Points on a hilly landscape, in no order, each with its height.
A climber steps from a point to the highest of its 2 nearest points, and stops where none of them is higher. Distance is the straight distance between rows; heights are no part of it.
K_772: [167 107  83  87 131 143 127 146 115 150  62 156 163 129  81 167 128  92
 107  83 168 151  96 138 101 156 189 126 149  89 115 138 173 177 105 125
 123 114 106 141 115 140 124 113]  height 409
K_91: [147  81 154 129  83 136 141 134 104 116  72 154 126 137  86 101 121 154
 189  58 127 132 152  93 145 169 116 149  92 150 119  98 118 118  85 173
 156 122 119 148 111 140 161 168]  height 63
K_382: [ 96 142  97 141 103 104 176 172 120 154 128 160 104 135 118 196 105 151
 116 107 147 180 108 137 101 163 130 127 130 161 115 104  69 158  93 112
  98  94 133 102 100  74 102 152]  height 321
K_110: [177 124  72  97 175 153 135 130 104  97 116 125 164 178  71 140  99 168
 115  46 206 121 141 135 170 147  98 121  88 165  89 118 125 110  64 129
 147 130 126 114 130 107 168 181]  height 558
K_224: [130 112  92 115 100 148 140 120 139  84  92 142 117  85 132 186 116 168
 162  84 148 198 132 113  56 122  96 175 130 132 161 107 130 121  92 132
 111  98 149 138  55  83 148 144]  height 399
K_529: [120 142  72 119 160 113 130 118 130 130 144 112 113  97 161 132 150 112
  82 203 151 122 120 135 154 168 179 121 141 121  99 179  92 127 127  99
  89 100 132 171  78  95 104  86]  height 225
K_968: [135 104 140 126 159 185  99  96 136 128 194 100 147 172 102  93 135 106
  96 153 158  72  96 160 172 112  86 118 145 122 132 124 151 135 131 133
 160 167  84 152 148 150 135 175]  height 440
K_967: [127 169 142 138 135  70 147 146 110 128  72 140 129  70 170 199 157  70
 151  15  89 133 132 101  95 132 107 101 104 118 127  67  88 113 176 163
 123 140 172 115 199  87 124 164]  height 382
K_833: [137 169  96  85 139 116 143 130 136 156 116 131 114 137 142 149 148  74
  94 157 125 137 108 165  81 162 147  70 169 115 139 154 142 172 154  97
  93 119 162 160 130 131  68  28]  height 279
K_794: [118 173 165 207 138 116 158 126 152 101 148 147  66 107 198 113 150 152
 159 191  67  56 133 167 118 128  80 135 120 104 123 146 179 150 152 125
 134 183 167 153 184 142 146  80]  height 507
K_920: [104 134 148 132 137 122 127 121 119  82 101 113  98 126 198 160 160 109
 167  98 111 226 132  75  94 122  89 179 145  98 112 115 128 106 133 173
 120 128 130 152 115 129 135 138]  height 380
K_480: [108 121  86  96 122 116 141 114 120 141 108  64 105 107  95 120 126  99
 114 147 169 136 132 122 130 131 139 119 118 133 146 119  87 106 129 128
 110  36 113 112 130  89 105 149]  height 480
K_667: [165 154 136 151 196 101 111 132  77 177 152  76 196 133 120 155 127 113
 107 133 133  75 165 163 164 167 179  81 136 135 163 144 124 135 142  91
 158 116  80 139 149 102 121 168]  height 607
K_403: [140 120 169 145 123 142  77 135 149 135 153 153 163 125 143 142 116 135
 148 117  75 162 142 151 108 105 127 142 126  80 157 128 185 158 140 103
  57 184 159 130 128 136 184 123]  height 137
K_745: [120 145 105 101 138 154 179 126 126 152  95 141 124 121 113 128  66 140
 102  91 143 101 152 143 112 130 152  93 139 116  93 151 201 108 147 125
 172 150 169 113 127 179 147 115]  height 398
K_676: [ 97 109  86 153  97 150 152 132 130 136 150 138 100 106 141 172 125 174
 105 169 127 189  73 140  98 133 140 176 155 115 149 122 103 164 118 132
  87 105 117 151  59 116  81  99]  height 257
K_803: [163 149 108 127 163  92  95 134 113 142 135 123 215 137  87 164 112 139
 129 103 139  86 122 162 156 152 170  94 114 120 146 122 118 138 104 111
 149 127 105 123 156  82 150 168]  height 549
K_845: [132 134 138  65 115  69 131 106 139 141 146 108 107 149 147  75 167  99
 111 145 104 146 169  85 145 125 141 123 167  87 129 119 106 106 163 179
 123  66 118 125 146 115  92 126]  height 658
K_260: [128 147 165 159 167 153 129 156 135 138 190 116  88 157 157 137 131  91
 155 178 106 143 162 123 122 121  98 108 111 125 155 167 109 129 147  76
 113 129 106 137 140 101 132 185]  height 242
K_261: [128 190 131 119 116  96 116 137 142 150 112 154 126 109 176 167 131  57
  97  90 101 142 140  89  93 105 163  83 148 150 120 106 112 127 175 135
  97 119 170  78 144 102 128 125]  height 447
K_723: [162 138 191 104 126 115  73 117 117 156 141 102 123 177 130  76 124 105
  87 182 118 105 191 134 158 154 133  55 182 144 133 131 149 115 173 128
 145 110 127 158 120 148 114 117]  height 268
K_776: [153 127 158  81 152 108  96 113 123 122 131 115 170 123 132 139 151  89
 126  44 104 113 104 140 132 106 112 106 130  98 140 102 118 107 158 176
 146 168 122 141 190 154 133 135]  height 391
K_249: [108 142 143 135 120  99 143 143 114 124 104 146  91 158 178 149 155  96
 187 118  93 208 117  63 115 156 100 136 134 117  94 126 133 177 107 161
 100 125 143 153 114 142 128 140]  height 353
K_856: [155 174  55 147 151 133 183 146 167 164 129 139 100 147  94 133 144 108
 105 113 130  93 125 146 138 120 117  60 154 121  92 176 100 148 136  99
 141 125 118  89 165  90  90 128]  height 545
K_821: [ 82 118  93 133 100 111 157 129 149 120 124 124  50 128 130  90 152 175
 158 184 124 132 123  92 116 122 113 190 114 147 107 171 106 131 113 152
 145  73 112  85 119 130 116  98]  height 528
K_879: [176 133 149 128 139 145  79 140 103 197 132 107 151 158  95 113  91  69
  66 139 144  96 151 133 176 159 150  48 193 150 125 121 149 127 130 124
 174 143 125 156 131 150 105 153]  height 306
K_128: [133 127 114 129 120 109  90 128 106 158 140  84 173 176 144 101 142 143
  80 209 144 114 111 190 163 194 148  88 138 141 140 116 118 131 133 130
 118 100 117 173 102 134 109 123]  height 195
K_119: [124 105 143 122 124 153 108 131 110  83 113 156 154 177 129 180 132 196
 179  94 149 171 100 147 131 144  58 125  59 149 140  69 112 137  78 119
 116 146 141 119 130 153 161 151]  height 152
K_528: [ 93 146  80 147 115 114 144 102 157  90 164 139 134  95 193 110 196 188
 115 203 117 149 114 131 150 132 187 183 132  89 127 163 117 105 128 126
 116 100 162 128 132 103 114  77]  height 283
K_168: [111 116 106 126  97 103 135 126 112 161 129 114 136 185 118  99 129 203
  97 225 160 137 106 161 178 179 128 120 123 122 134 108 124 147 109 146
 130  66 111 166 104 164 120 138]  height 161
K_360: [129 109  95 124 105 195 120 137 159 106 112 131 114  99  97 136 145  61
 122 129 182 178 102 105 110  71  91 157 184 123 139 121 118 103 133 107
 152 133 146 103  95  92  91 148]  height 546
K_297: [151 128 113  96 137 130  97 113 129 134 113 135 162 151 127 120 150  65
 127  93 132 141  89 124 127 128 118  88 143 130 121 126 123 145 133 156
 148 147 125 152 163 173  85 103]  height 352
K_206: [ 90 147 186 138 147  99 172 124 101  93 123 110  38 101 190 102 151 159
 171 141  88 107 162  99 127 123 114 190 152  86 103 144 169 104 169 161
 176 146 137 169 160 179 111  86]  height 389
K_130: [119  90  84 125 106 129 169 122 121 111 105 147 160  95 107 115 158 158
 157 141 125  94  91 155 149 138 168 165  91 115 180 106 100 137 121 124
 119 136 108 156 105 143 110  99]  height 423
K_800: [115 134 140 159 120 116 100 157 127 161 157 146 100 122 132 118  56  95
  55 179 143 117 153  74 147 132 119 147 149 182  89 137  93 126 119 132
 168 112 120 102  81 104 126 177]  height 240
K_305: [ 73 148  76 145 111 107 121 123 125 111 118 140 129  96 164 160 188 127
 132 115  96 163  70 129 116 125 155 140  99 158 124 118  83 152 122 150
  87 137 145 135 127 108 104 100]  height 53
K_358: [105 103 127 142 117 169  96 134 128 109 133 113 127  99 119 147 167  25
  86 176 196 140  96  74 130  89  98 145 185 147 168 113 111  96 130 145
 142 155 116 110  90 118 110 145]  height 617
K_702: [147 134 144 126 125 124  68 112 109 163 127  70 143 168 143  86 142 139
  69 182 121 108 162 151 189 188 123  80 153 166 132 118 133 101 138 138
 166  67 122 187 101 159 123 122]  height 231
K_273: [ 92 122 145 134 146 133  92 122 130 129 113 107  92 108 120 129 135  46
  98 143 139 101 112  74 116 100  92 148 147 180 105 143 105 115 132 149
 139 160 102 106 101 142 135 116]  height 547
K_31: [142 112 105 102 142 193 145  97 146 123 157 128 120 129 124 114 139 143
 110 124 131 101 108 188 130  95 116 101 103 113 111 165 171  99 158  98
 149 174 123 145 163 193 123  75]  height 342
K_67: [121 122 100 114 147 108 101 117 154 124 167 129 122 118 173  84 174 173
  96 238 148 137 106 138 180 158 169 155 129  90 102 151 118 148 120 111
 108 106 157 149 118 133 109  53]  height 250
K_374: [152 135 188 174 129 101 103 119 130 114 162 141 104  87 178  88 190 106
 129 241  79  40 119 115 146 110 110 126 160 158 120 113 114 141 189 129
 186 159 118 127 136 129 141  91]  height 422
K_323: [108 119 209 180 112 116 164 134  70 122 125 137 114 122 151 135 101 124
 198  70 111 121 178 100 138 149  93 145  82 164 142  99 107 112 102 130
 155 123 124 132 139  95 103 199]  height 38
K_799: [142 138 179 133 177 149  91 123 127 153 139  70 128 115 134 130 129  82
 128 115 120  55 131 153  94 114 124 103 132 160 166 147 169 136 174  99
 147 158  91 147 130 133 142 111]  height 492
K_292: [116 141 151  90 104  54 102 127 143 143 140 103 110 129 194  90 187  97
 110 194 123 144 144  86 123 109 134 143 174 120 109 120 101 117 168 150
 109  89 137 108 139 104 139 104]  height 595
K_81: [133  88  98 129 119 160 138 139 128 149 148 148  91 104 129 160 109 141
 140 177 152 233  87  89  95 151 134 166 155  87 137 107 112 161  98 135
  65  79 120 158  57  98  82 131]  height 234
K_413: [139 107 164  98 136 119  80 123 146 121 157 109 108  91 171  78 133 119
  98 123 105 102 156  79 111  83 117 188 191  68 111 147 170 101 174 168
 144 161 122 126 130 157 151 111]  height 454
K_425: [119 141 106 116 170 165 139 112 132 114 174 107 165 156 149 141 161 112
  90 144 158 121  63 166 133 107  96 127 126 129 137 137 108 156 123 135
 154 169 123 138 128 145 114 173]  height 386
K_905: [ 81 157 159 113 159 111 141 124 100 131  91  88  89 119 168 163 134  75
 147  75  83 181 142 108  66 118 114 133 139 108 149 147 129 111 167 135
 107 121 114 141 120 135 110 125]  height 414
K_483: [150 160 135 148 135 126  65 161 118 180 158 144 124 181 118 116  61 104
  60 176 138 115 156 124 174 161 123  84 169 180 107 137 123 150 105 114
 125 125 139 122 110 105 119 150]  height 269
K_956: [136  71 154 153 102 146 169 148  84  87 115 110 186 121 156 115 126 223
 231 138 182 160 160  57 134 120 110 180 108 139 107 105 174  72  82 115
 108 124 141 153  95 179 129 151]  height 216
K_265: [144 161 200 195 149 126 128 116 145 118 158 136  65  95 195  95 172 104
 159 219  70  60 139 148 130 109  98 121 131 142 133 126 145 154 182 102
 166 179 149 160 158 124 120 108]  height 465
K_743: [116 162 136 106 186 154 162 111  83 142 104  95 123 127 127 124  89  92
  76  93 162  91 147 135 120 124 145  82 152 142 107 163 211 113 130 102
 197 156 141 148 148 188 152 118]  height 363
K_769: [130 129 114 177  79 125 132 161 183 171 170 199  79  76 101 144 146 115
 100 139  87 133 118 133 135 150 194 119 146 132  82 137  80 162 119  89
  80 134 151 103 119  58 129  93]  height 761
K_724: [187 138 126 121 133 102  62 177  81 188  93 126 170 164  70 144 114  83
  71 122 170 105 138 141 133 162 169  69 167 140 121 146 147 166 134 115
 166 128  90 131 136 133  98 106]  height 341
K_846: [126  79 100 145 148 158 114 137  90 122 110  98 134 109  95 177 130 120
 121  88 169 130  82 131 117 130 136 188 101 115 168 137  90 145 123 105
 122 140  61 170  93 133  91 145]  height 107
K_934: [106 121  88 108 132 127 157 146 134 144 113 117 138 172 139 156  86 148
 167  99  87 129 176 119  92 136 127 130 122 104 125 160 209 155  91 123
  55 148 120 133 114 203 219 111]  height 93
K_623: [138  96 140 119 142 183 154 123  90  85 107 121 133  96 137 135 120 128
 140  84 178 136  75 119 139 140  87 194 114 175 123  75 112 103  99 149
 172 148 144 176  73 121 139 167]  height 103
K_289: [107 129  70 109  99 131 159 150 146 130 141  96  62  99  99 129 151  91
 115 176 172 131 110 129 116 101 103 131 121 166 114 135  63 115 132 112
 119  65 108  92 137  87 113 151]  height 534
K_50: [153 139 103  89 175 152 139 121 130 109 131 129 154 190  95 119  65 157
 127  91 144 147 164 127 180 118 129 109 105 149  96 130 144 105  93 109
 137 124 169 101 140 161 190 166]  height 489
K_684: [142 111  84 106 100 137 153 134 149 122  79 157 148 116  96 162 121 102
 147  76 140 170 130 126  84 123 147 133 148  96 157 126 152 147 105 117
 114 133 151 116  91  92 127 141]  height 442
K_692: [125 162 118  96 124 144 124 117 127 124  98 127 133 128 142 119 172  69
 114  96 123 159  98 155 114 110 138  79 145 108 139 156 158 136 163 128
 133 162 164 164 156 165  61  48]  height 315
K_410: [ 96 119  77 128  71 119 165 153 157 120 153 128  43 106  87 107 131 143
 142 177 140 155 124  95 143 121 107 150 112 142  76 150  56 142 121 127
 128  63 100  86 128  76  99 146]  height 593
K_578: [158 130 125  84 163 149 137 113 150 154 136 136 120 163  94  94  64 166
 116 107 102  97 165 132 158 133 141  74 113 119 104 156 170 103 127 123
 122 125 143 109 149 172 160 105]  height 439
K_171: [186 119 118 122 128 174 125 140 144  96 116 155 119 102 103 167 136  78
 105  80 188 149 111 112  78  94  79 127 161 137 133  82 105 136 119 112
 158 157 137  93 104  58 104 169]  height 493
K_975: [138 118 164 143  93  65 115  99 132 115 126 138 183  85 171  70 165 156
 117 178  87  63 143 112 151 128 193 172 137 103 160  70 106 111 176 146
 147 124  98 134 131 133 147 118]  height 334
K_632: [ 99 152 151 149 117 109 161 137 138  92 147 111  56 129 178  96 172 159
 185 154  74 122 168  97  99  97  85 180 130  87 129 176 147  98 155 148
 161 135 121 101 174 136 114 108]  height 427
K_264: [180 146 168 145 189 120  77 129 103 178 144  80 170 130 130 162 134  85
  93 145 138  25 145 178 132 152 165  55 155 167 159 140 135 139 164  89
 166 136  80 150 162 103 125 114]  height 551
K_364: [108 126 146 118 121 191 169 125 134 101 107 137 106 145 102 104  52 157
 145 120 166 154 130 138 103  65  87 151 147 137 134 106 165 102 135 122
 164 141 170 107 108 147 175 167]  height 298
K_847: [140 117 194 155 108 104 153 142 104 107  94 175 105 117 124 119  97 134
 194  54  84 118 186  76 140 151  99 154 108 136 120  74 128 119 108 166
 146 139 130 127 134 122 151 174]  height 49
K_768: [149 127 119 103 132 107 134 130 105 140  87 113 170 141  64 116  82 176
 108  54 160 108 160 118 133 117 134  99  97 208 139 112 110 102 113 140
 157  68 146  92 159 100 140 132]  height 500
K_596: [114 152 141 127 176 137 145 128 113 149 118  90 120 115 142 154 119 101
 135 109 104 114 151 139  85 130 139 130 122 118 180 155 150 124 166 104
 127 137 111 151 127 145  94 118]  height 449
K_93: [182 132 107 111 126  81  93 112 135 136 139 139 181 112  76 125 101 123
 120  65 134  63 129 124 171 134 175 103 140 159  93 128 101 102 131 157
 145 146  98 100 159  95 167 133]  height 494
K_708: [176 113 128  82 139 142 119 144  89 157  57 106 141 156  42 125 117  85
  88  90 160 150 117 131 115 130 150  85 159 116 127 151 185 149 142 121
 164 105  92 135 148 164 117 123]  height 377
K_969: [124  94 133 127 126 141 107 126 114 150 117 174 131  89  86 113 105 132
 133  77  97  72  98 146 127 141 141 132  85 158 108 124 115 132 126 129
 139 164  78 132 136 157 140  91]  height 408
K_220: [153 117 180 104 125 133 152 132 106 134 118 143 120 168  96  78 123 109
 153 104  92 160 153 110 163 167 124  94 108  84 132 150 144 138 115 145
 132 135 141 176 138 192  77 129]  height 311
K_24: [113 122 133 107 108 123 130 102 117 127 123 122 128 199 119  54 101 199
 134 131 128 126 143 110 189 128 108 127  77 172 113 117 104  88  99 175
 173  79 145 106 149 173 147 156]  height 381
K_236: [147 138  98 125 163 138 102 139 128 123 158  76 147 114 106 168 173  51
 121 173 148 126  90 166 103 120 156  92 154 141 172 167  75 128 178  56
  86 124 104 130 140  80  88  98]  height 227
K_863: [129 105 146 125 121 171  97 142 133 133 114 159 130 138 121 124  77 127
 129 120 135 113 109 150 123 117 123 152  89 138  99 123 162 125 126 119
 122 168 127 128  97 175 163 108]  height 370
K_655: [140 138  83 140 144 141 120 149 146 121 183 161 115 117 100 140 100 158
  51 135 140  70  92 159 178 131 122 167 108 151 104 166  91 150  96 118
 112 170 100 123 110 122  96 118]  height 548
K_558: [ 98 128 112 140 110 112 143 118 185 100 125 112  55 111 134  73 170 154
 137 132  74 117 163 107  95  87 104 157 139 111 132 195 144 117 140 151
 152  92 123  95 155 123 133  81]  height 470
K_12: [140 123 177 158 115 131 117 135 163 136 141 175 105 139 119 108 106 126
 173 150  70 153 169 120 102  99 121 152 138  74 153 139 160 154 135  99
 119 148 140  85 112 107 181 154]  height 121
K_211: [ 94 136 128 150  97 154 141 139 146 110 122 153 106 161 150 156  77 167
 152  89  63 126 156 151 101  99 117 119 113 116 100 156 207 119 112 130
  73 180 153  98 152 185 218  92]  height 109
K_855: [120 139 146 172  87 143 145 113 165  77 140 159 139 119 126 100 165 185
 148 137 120 100  78 142 145  84 101 147  75 155 107  96 121 135 120 177
 169 161 173  90 177 141 154 125]  height 336
K_873: [124 107 134 114 127 116 126 113  86 119 101  97 148 169  71  96  83 193
 121  80 129 131 162 126 171 166 138 117  73 190 125 142 125  83  73 164
 160  67 122 128 142 154 134 147]  height 436
K_787: [128 136 188 124 128  91 131 136 108 146 106 130  98 162 153 108 138 102
 149 122  59 184 133  83 135 164 106 133 140  92 107 140 144 151 125 174
 118 137 130 178 120 188 108 118]  height 333
K_762: [127 100 136 136 112 197 156 144  85 106 127 150 136 181 133 157 133 183
 161 108 165 140  85 173 125 123  82 164  52 143  86  91 126 110  82 138
 121 172 149 123 136 194 141 160]  height 185
K_954: [135 137 126 179  99  90 131 144 177 154 158 210 137 100 108 104 137 157
 151 165  83  97 110 143 173 140 162 115 116 107 121 129  86 167 115 130
 103 152 144  89 146  70 126 105]  height 696
K_656: [130 121 176 161 128 106  79 130 123 152 134 138 169 158 149 123 115 148
 148 170 112 178 111 113 151 135 129 155 130 107 139 102 106 149 137 106
 103  92 127 153  74 128  91 138]  height 189
K_880: [ 98 157  67 134 103 119 146 100 159 103 157 130 120 123 177 113 157 162
 137 168 119 174 171 126 125 128 164 145 144  87 142 206 157 124 111 120
 100  90 161 122 141 100 121  93]  height 316
K_329: [121 110 147 134 143 151 106 106 138 104 145  61 146  95 118 149 143  96
 150 112 161 153 136 103 102  87 106 147 124 117 165  88  81 103 156 100
 123  84  72 117 100  88 130 202]  height 148
K_247: [101 129 163 145  90 118 105 101 121 107 125 143 149 163 135  81 139 159
 139 137 132 117 102 139 157 104  91 134  76 197 128  71 107 119 125 174
 175 114 148 112 173 124 136 147]  height 324
K_942: [ 81 154 152 125 190 160 181  97 115 138 123  89  78 119 172 128  90  82
  99 139 132  96 159 147 123 152 129 113 168 140  97 162 180 123 120 119
 179 152 124 157 105 155 160 149]  height 328
K_433: [113  93 120 122 119 180 175 139 133  95 119 113 158 138 142 110  98 189
 191 126 177 149 145 108 126 103  92 180 107 126 148 118 153  94  91 132
 135 127 157 133 109 146 135 155]  height 254
K_58: [148 128 155 166 106  88  74 118 112 119 142 141 154  96 164  99 194 118
 121 203  97  79 103  92 175 144 157 151 150 135 121  87  84 150 163 128
 149 139 106 131 110 111 127 106]  height 374
K_139: [124 147  83 129 114 175 177 128 158 112  93 162 128 140 113 131 121 173
 154  39 113 108 116 161 137 105 125  97  75 138  76 169 149 106 122 146
 120 172 151 110 191 177 137  92]  height 260
K_566: [137 146  53 145 139 130 180 132 149 143 145 155 115 117  94 135 114 136
  97 110 136  67 104 160 150 137 135 126 108 132 117 185 107 155 112 105
 131 145 114 116 151 119  62  87]  height 599
K_951: [102 116 103 132 120 182 173 134 109 129 126 170 111 159 142 141 135 177
 144 107 120 130 111 163 142 128 123 119  68 131  65 151 158 119  67 132
  98 169 162 137 164 221 134 102]  height 224
K_380: [122 108 183 116 139 130 116 116 120 107 118  79  90 118 197  79 156 142
 136 153 105 111 150  78 126 119 144 206 164  65 112 129 168  94 170 153
 162 127 114 173 112 174 109 105]  height 415
K_935: [ 86 134 102 150 124  89 115 104 139  80 140 132 159 117 158 162 158 147
 167 107  83 166 117 133 140 141 129 154  86 115 142 127  89 130 102 138
  74 139 147 128 140 103 145 125]  height 73
K_476: [185 121 140 118 132 177 147 139 122 102 136 141 152 146 122 149 126  98
 113  90 205 149 113 144 122 102  79 143 156 115 145  70 116 144 112 115
 167 172 133 124  98  90 115 237]  height 448
K_428: [158 100 145  68 136  87 149 110  79 127  91  61 150 131  60 106 120 101
 115 113 133 172 146 111 132 165 159 105 136  75 165 157 123 113 149 136
 103  51 118 171 146 155  60 114]  height 544
K_188: [112 130 142 134 121 115 111 138 143 107 121  62 145  99 130 168 166  87
 136 131 127 165 137 126  53  89 140 118 120 129 172 113  93 105 164 109
  91  96  80  89 122  95 161 181]  height 170
K_891: [118 145 112 132 136 101  96 146 134 131 138  97 154 132 105 183 172  57
 117 137 149 157 106 153  75  86 148  85 119 127 169 131  81 124 161  74
 109  93  99  76 143  64 143 149]  height 196
K_722: [123 108  96 150  83 140 175 156 141 101 126 177 100 109 128 191 150 164
 162 133 158 199 125 110  57 140 112 145 124 142 122  92  89 139  86 121
 100 100 130 108  65  56 138 161]  height 358
K_519: [ 82 126  80 133 133  91 114 115 143 124 136 156 176 166 139 158 154 158
 156 128 137 183 107 153 147 168 132 119 102 124 127 133 106 161  53 117
  53 103 146 101 145 105 152 120]  height 96
K_97: [181  74 128 113 125 159 156 158  83  98 107 150 143 116  99 126 110 156
 157  71 167 142 119 110 147 186 103 175 102 150 103  97 127 115  62 155
 152 135 120 177  55 132 120 181]  height 81
K_299: [ 83 120  93 134 118 108 139 159 116 170 142 144 133 135 135 189  96 183
 100 171 146 179  65 154  87 176 154 144 135 149 160 103  91 181 101 136
  61  84 129 121  91 109  99  97]  height 286
K_927: [139 108 168 145  89 101 158 111 141 123 126 144 179 106 162  76 151 192
 190 153 111  64 145 134 137 121 167 146 114 117 151  76 160 107 143 152
 162 163 123 128 152 151 172 145]  height 340
K_189: [116 105 146  88 138 113  81 107 153 133 125 101  94 117 122  73 123  71
 100 116 132  75 161 100 124 100 105 136 177 116 124 148 151 108 154 164
 139 121 101 128 121 151 150 119]  height 495
K_286: [151 129 172 102 168 147 128  53 137 149 168  86 151 117 111 114 121 129
 133  71 125  68 109 148 133  86 119  83 141 116 147 117 150  93 172 145
 168 165 122 118 198 155 147 133]  height 434
K_223: [104 124 144 137 140 116  50 128 157 127 151 100 181 136 138 136 102 135
 121 165 125 148 121 145 133 120 144 148 115 106 156 133 124 126 135  91
  78 101 103 132  91 105 140 137]  height 167
K_160: [143 140 140  70 158 167 161  69 154 137 136  76 120 132 113 111 130 137
 114 113 131  76 126 183 110  91 124  57 136 106 149 134 168  85 157 108
 160 135 108 123 184 168 140  75]  height 388
K_284: [140  98  94 108 124 121 172  96 138 149 113 122 139  84  95 105 129 156
 136 166 162 107 129 146 134 139 176 140 125  74 171 142 123 119 150 101
 113  88 113 174  99 136  64  92]  height 472
K_104: [135 170  99 126 148 107 173 144 142 121  77 123 159 136  86 150 108 149
 132  23 141  98 165 117 119 129 126 100 108 193 112 131 116 136  98 114
 148 116 134  71 157  86 156 161]  height 566
K_748: [112 167  95 119 113 136 131  91 161 121 139 146 126 100 148 123  99 167
 108 126 116 153 169 123 114  97 144 131 139 107 150 161 161 106 148 112
 120 128 175 103 127 123 140  96]  height 351
K_217: [110 113 113 121 150 118 187 145 101 145 110  97 161 153 126 156  69 173
 139 145 141 111 176 134 106 172 145 109 135 103 125 154 220 140  95 119
  88 133  97 140  90 174 173 152]  height 76
K_356: [139  79 122  79 131 121 138 115 107 127 106 118 154  98  67 102 110 137
 137 105 146 155 115 122 150 154 165 144 119  76 153 161 133  90 130 116
 101  82 132 177 113 153  71  80]  height 510
K_214: [147 123 148  67 119  89 128 129 104 150  91  84 100 131 108  98 159  83
 139 146 116 175 145  89 126 147 121  86 160 108 144 156 108 133 148 147
 109  56 114 184 120 130  69 116]  height 590
K_327: [129 147 123 164 112  84 151 143 156 149 164 202 140 160 141  97 118 189
 170 174 101 105 160 144 158 153 131 118  97 119 118 142 152 161  96 122
 110 153 141 129 158 125 126  93]  height 624
K_704: [133 121 166 174 103 116 130 139 144 147 150 175  99 127 174  96 139 170
 183 175  66  60 141 145 147 143 107 124  71 117 101 147 152 127 134 116
 123 171 144 151 168 169 117  55]  height 559
K_640: [139 124  99 148  75 108  90 167 151 155 151 187  73  81  78 119 131  77
  97 194 139 134 115  97 140 112 168 131 161 126  96 136  63 138 129  94
  86 139 123  87  90  59 102  88]  height 706
K_545: [ 81 146 158 163 105 145  73 143 138 104 124 143 117 130 155 157 112 140
 142 113  48 141 105 158  95  96 112 142  86 106 128 124 213 148 147 142
  63 190 174 122 157 172 226 115]  height 122
K_518: [120 155  80 139 127 206 164 118 153 124 128 166 110 132 106 134 122 169
 128  69 140 121  85 172 141  79 101  83 111 134 114 149 142 113 153 127
 157 177 155 133 182 152  89  75]  height 296
K_953: [140  88 149 135 148 163 131 115 111  89 116  85 172  88 111 170 109 127
 142  84 174 138 122 115 105 124 112 184 119 149 167  95  95 108 121  98
 142 135  85 159  70 101 127 186]  height 127
K_813: [119 126 141 124 137 110  67 131 148 118 133 119 179 111 132 163 112 158
 128 145  88 146 150 150  97 141 164 155 114 104 146 152 161 162 137 101
  42 133 120 132  99 123 184 119]  height 151
K_650: [106 179 134 138 129  71 129 154  86 146  80 122 145 105 178 195 127  72
 114  69 121 147 126 118  82 127 162  95 122 179 130  81 108 121 159 140
 126 107 150  97 173 105 132 124]  height 416
K_450: [124  91 148 123 100 123  91 127 132 156 114 162 127 130 119 115 111 141
 131 171 157 230 104  86 134 129 143 166 146  98 135  80 117 157 128 130
 111  59 138 138  80 114 101 115]  height 212
K_338: [113 115 108 167  88 131 191 116 130 103 128 162 165  99 149 118 149 162
 165 148 126  77 112 148 132 132 149 146  88 135 151  98 127 132 115 149
 139 160 136 126 144 141 133 133]  height 379
K_317: [143  95 107 100 113 115  78 112 148 140 139 165 162  81  91 114  95 138
 112  67 105  69 111 131 154 111 181 122 101 136 101 144  95  92 140 149
 119 154  99  94 155 140 141  64]  height 446
K_608: [145  98 100  79 136  99 128  89  97 116  88  49 156 111  65  86 134 119
 105 128 171 116 131 123 168 170 152 105 136 108 166 122 102  91 125 164
 128  19 120 140 138 113  83 152]  height 505
K_200: [129 179 128 103  93  66 105 133 163 118 161 137 124  87 173 148 154  95
  98 113  91 184 167  96 100  72 154  91 167 122  97  96  96  96 164 153
 103 112 169  49 159  85 172 140]  height 486
K_445: [ 90 164 171 165 158 150 148 120 118 157 155 125  98 134 147 107  95  73
 104 161 136  82 138 150 128 129  97 118 160 154 116 121 163 149 125 120
 172 173 120 119 107 133 161 172]  height 299
K_786: [170 135  61 101 175 131 144 151 133  79  78 135 138 156  78 167 113 145
 130  15 177 109 162 108 118 131  87 125 104 177 112 126 135 131  65 114
 147 114 142  86 127  89 189 162]  height 628
K_183: [144 139 151 111 103  70  60 129 161 120 165 152 116 137 163 117 156 123
  96 149  90 174 155  70 120  86 125 124 188 108 114 112 100 112 162 157
 105 122 174  67 161  76 145 102]  height 533
K_423: [ 89 135 147 141 116 185 143 126 119 129 121 147 120 134 164 151  62 144
 124 131 157 150 102 161  92 105 112 162 125 146 126 104 173 125 119 136
 144 180 163 126  81 155 160 151]  height 335
K_738: [158 111 135 150 136 140  63 137 127 128 189 118 130 152  94 118 114 135
  84 159 131  83 111 179 172 141 113 141 122 142 137 134  95 160 120 115
 136 175  89 155 105 109 127 167]  height 491
K_35: [123  96 163 170  92 102  97 132 186 106 147 201 106 123 113 123 140 175
 165 160  90 164 144  95 116 114 130 191 131  89 134 127 165 164 110 125
 130 137 150  83 125  90 159 137]  height 110
K_915: [114 147 146 140 166 181 156 139  82 115 132  99 126 185 137 162 119  83
  97 124 178 133  73 170 125 107  80 130 146 142 148  83 132 156 110 128
 160 180 113 128 121 137 117 203]  height 392
K_627: [100 139 169 195 154 166 156 140 126 157 191 111  84 154 130 119 112 105
 123 169 102  87 139 147 132 114  93 116 120 156 134 122 115 151 128 107
 154 147 104 118 121  84 136 198]  height 270
K_486: [137 154  93 120 145 117 126 153 122 152 130 125 105  99 132 146 173  47
 102 170 133 129 109 144 123 145 177  87 141 143 120 156  77 143 159  71
  97 135 125 147 131  96  64  82]  height 251
K_565: [126 110 107 110 111 117 130 121 131 112 106 168 161 184 132 152 118 162
 193  84 129 179 128 118 134 155 114 108 102 122 126  83 150 155  69 144
  82 131 154 110 143 155 151 133]  height 123

For each start below, name the point where the climber stops.
K_12 -> K_684
K_67 -> K_786
K_211 -> K_684
K_975 -> K_769
K_935 -> K_286
K_168 -> K_684
K_364 -> K_667
K_627 -> K_786
K_128 -> K_684
K_787 -> K_667

Call two points neighbours if one is among the 2 nearest of the other. Go from one point of each pair to the other, from neighbour to neighbour, staying as high as possible. Name the lowest point that can't be avoided.
K_667, K_286 -> K_220
K_684, K_845 -> K_800
K_566, K_845 -> K_425
K_786, K_410 -> K_247
K_566, K_286 -> K_486
K_845, K_410 -> K_480
K_410, K_769 -> K_975
K_410, K_358 -> K_206
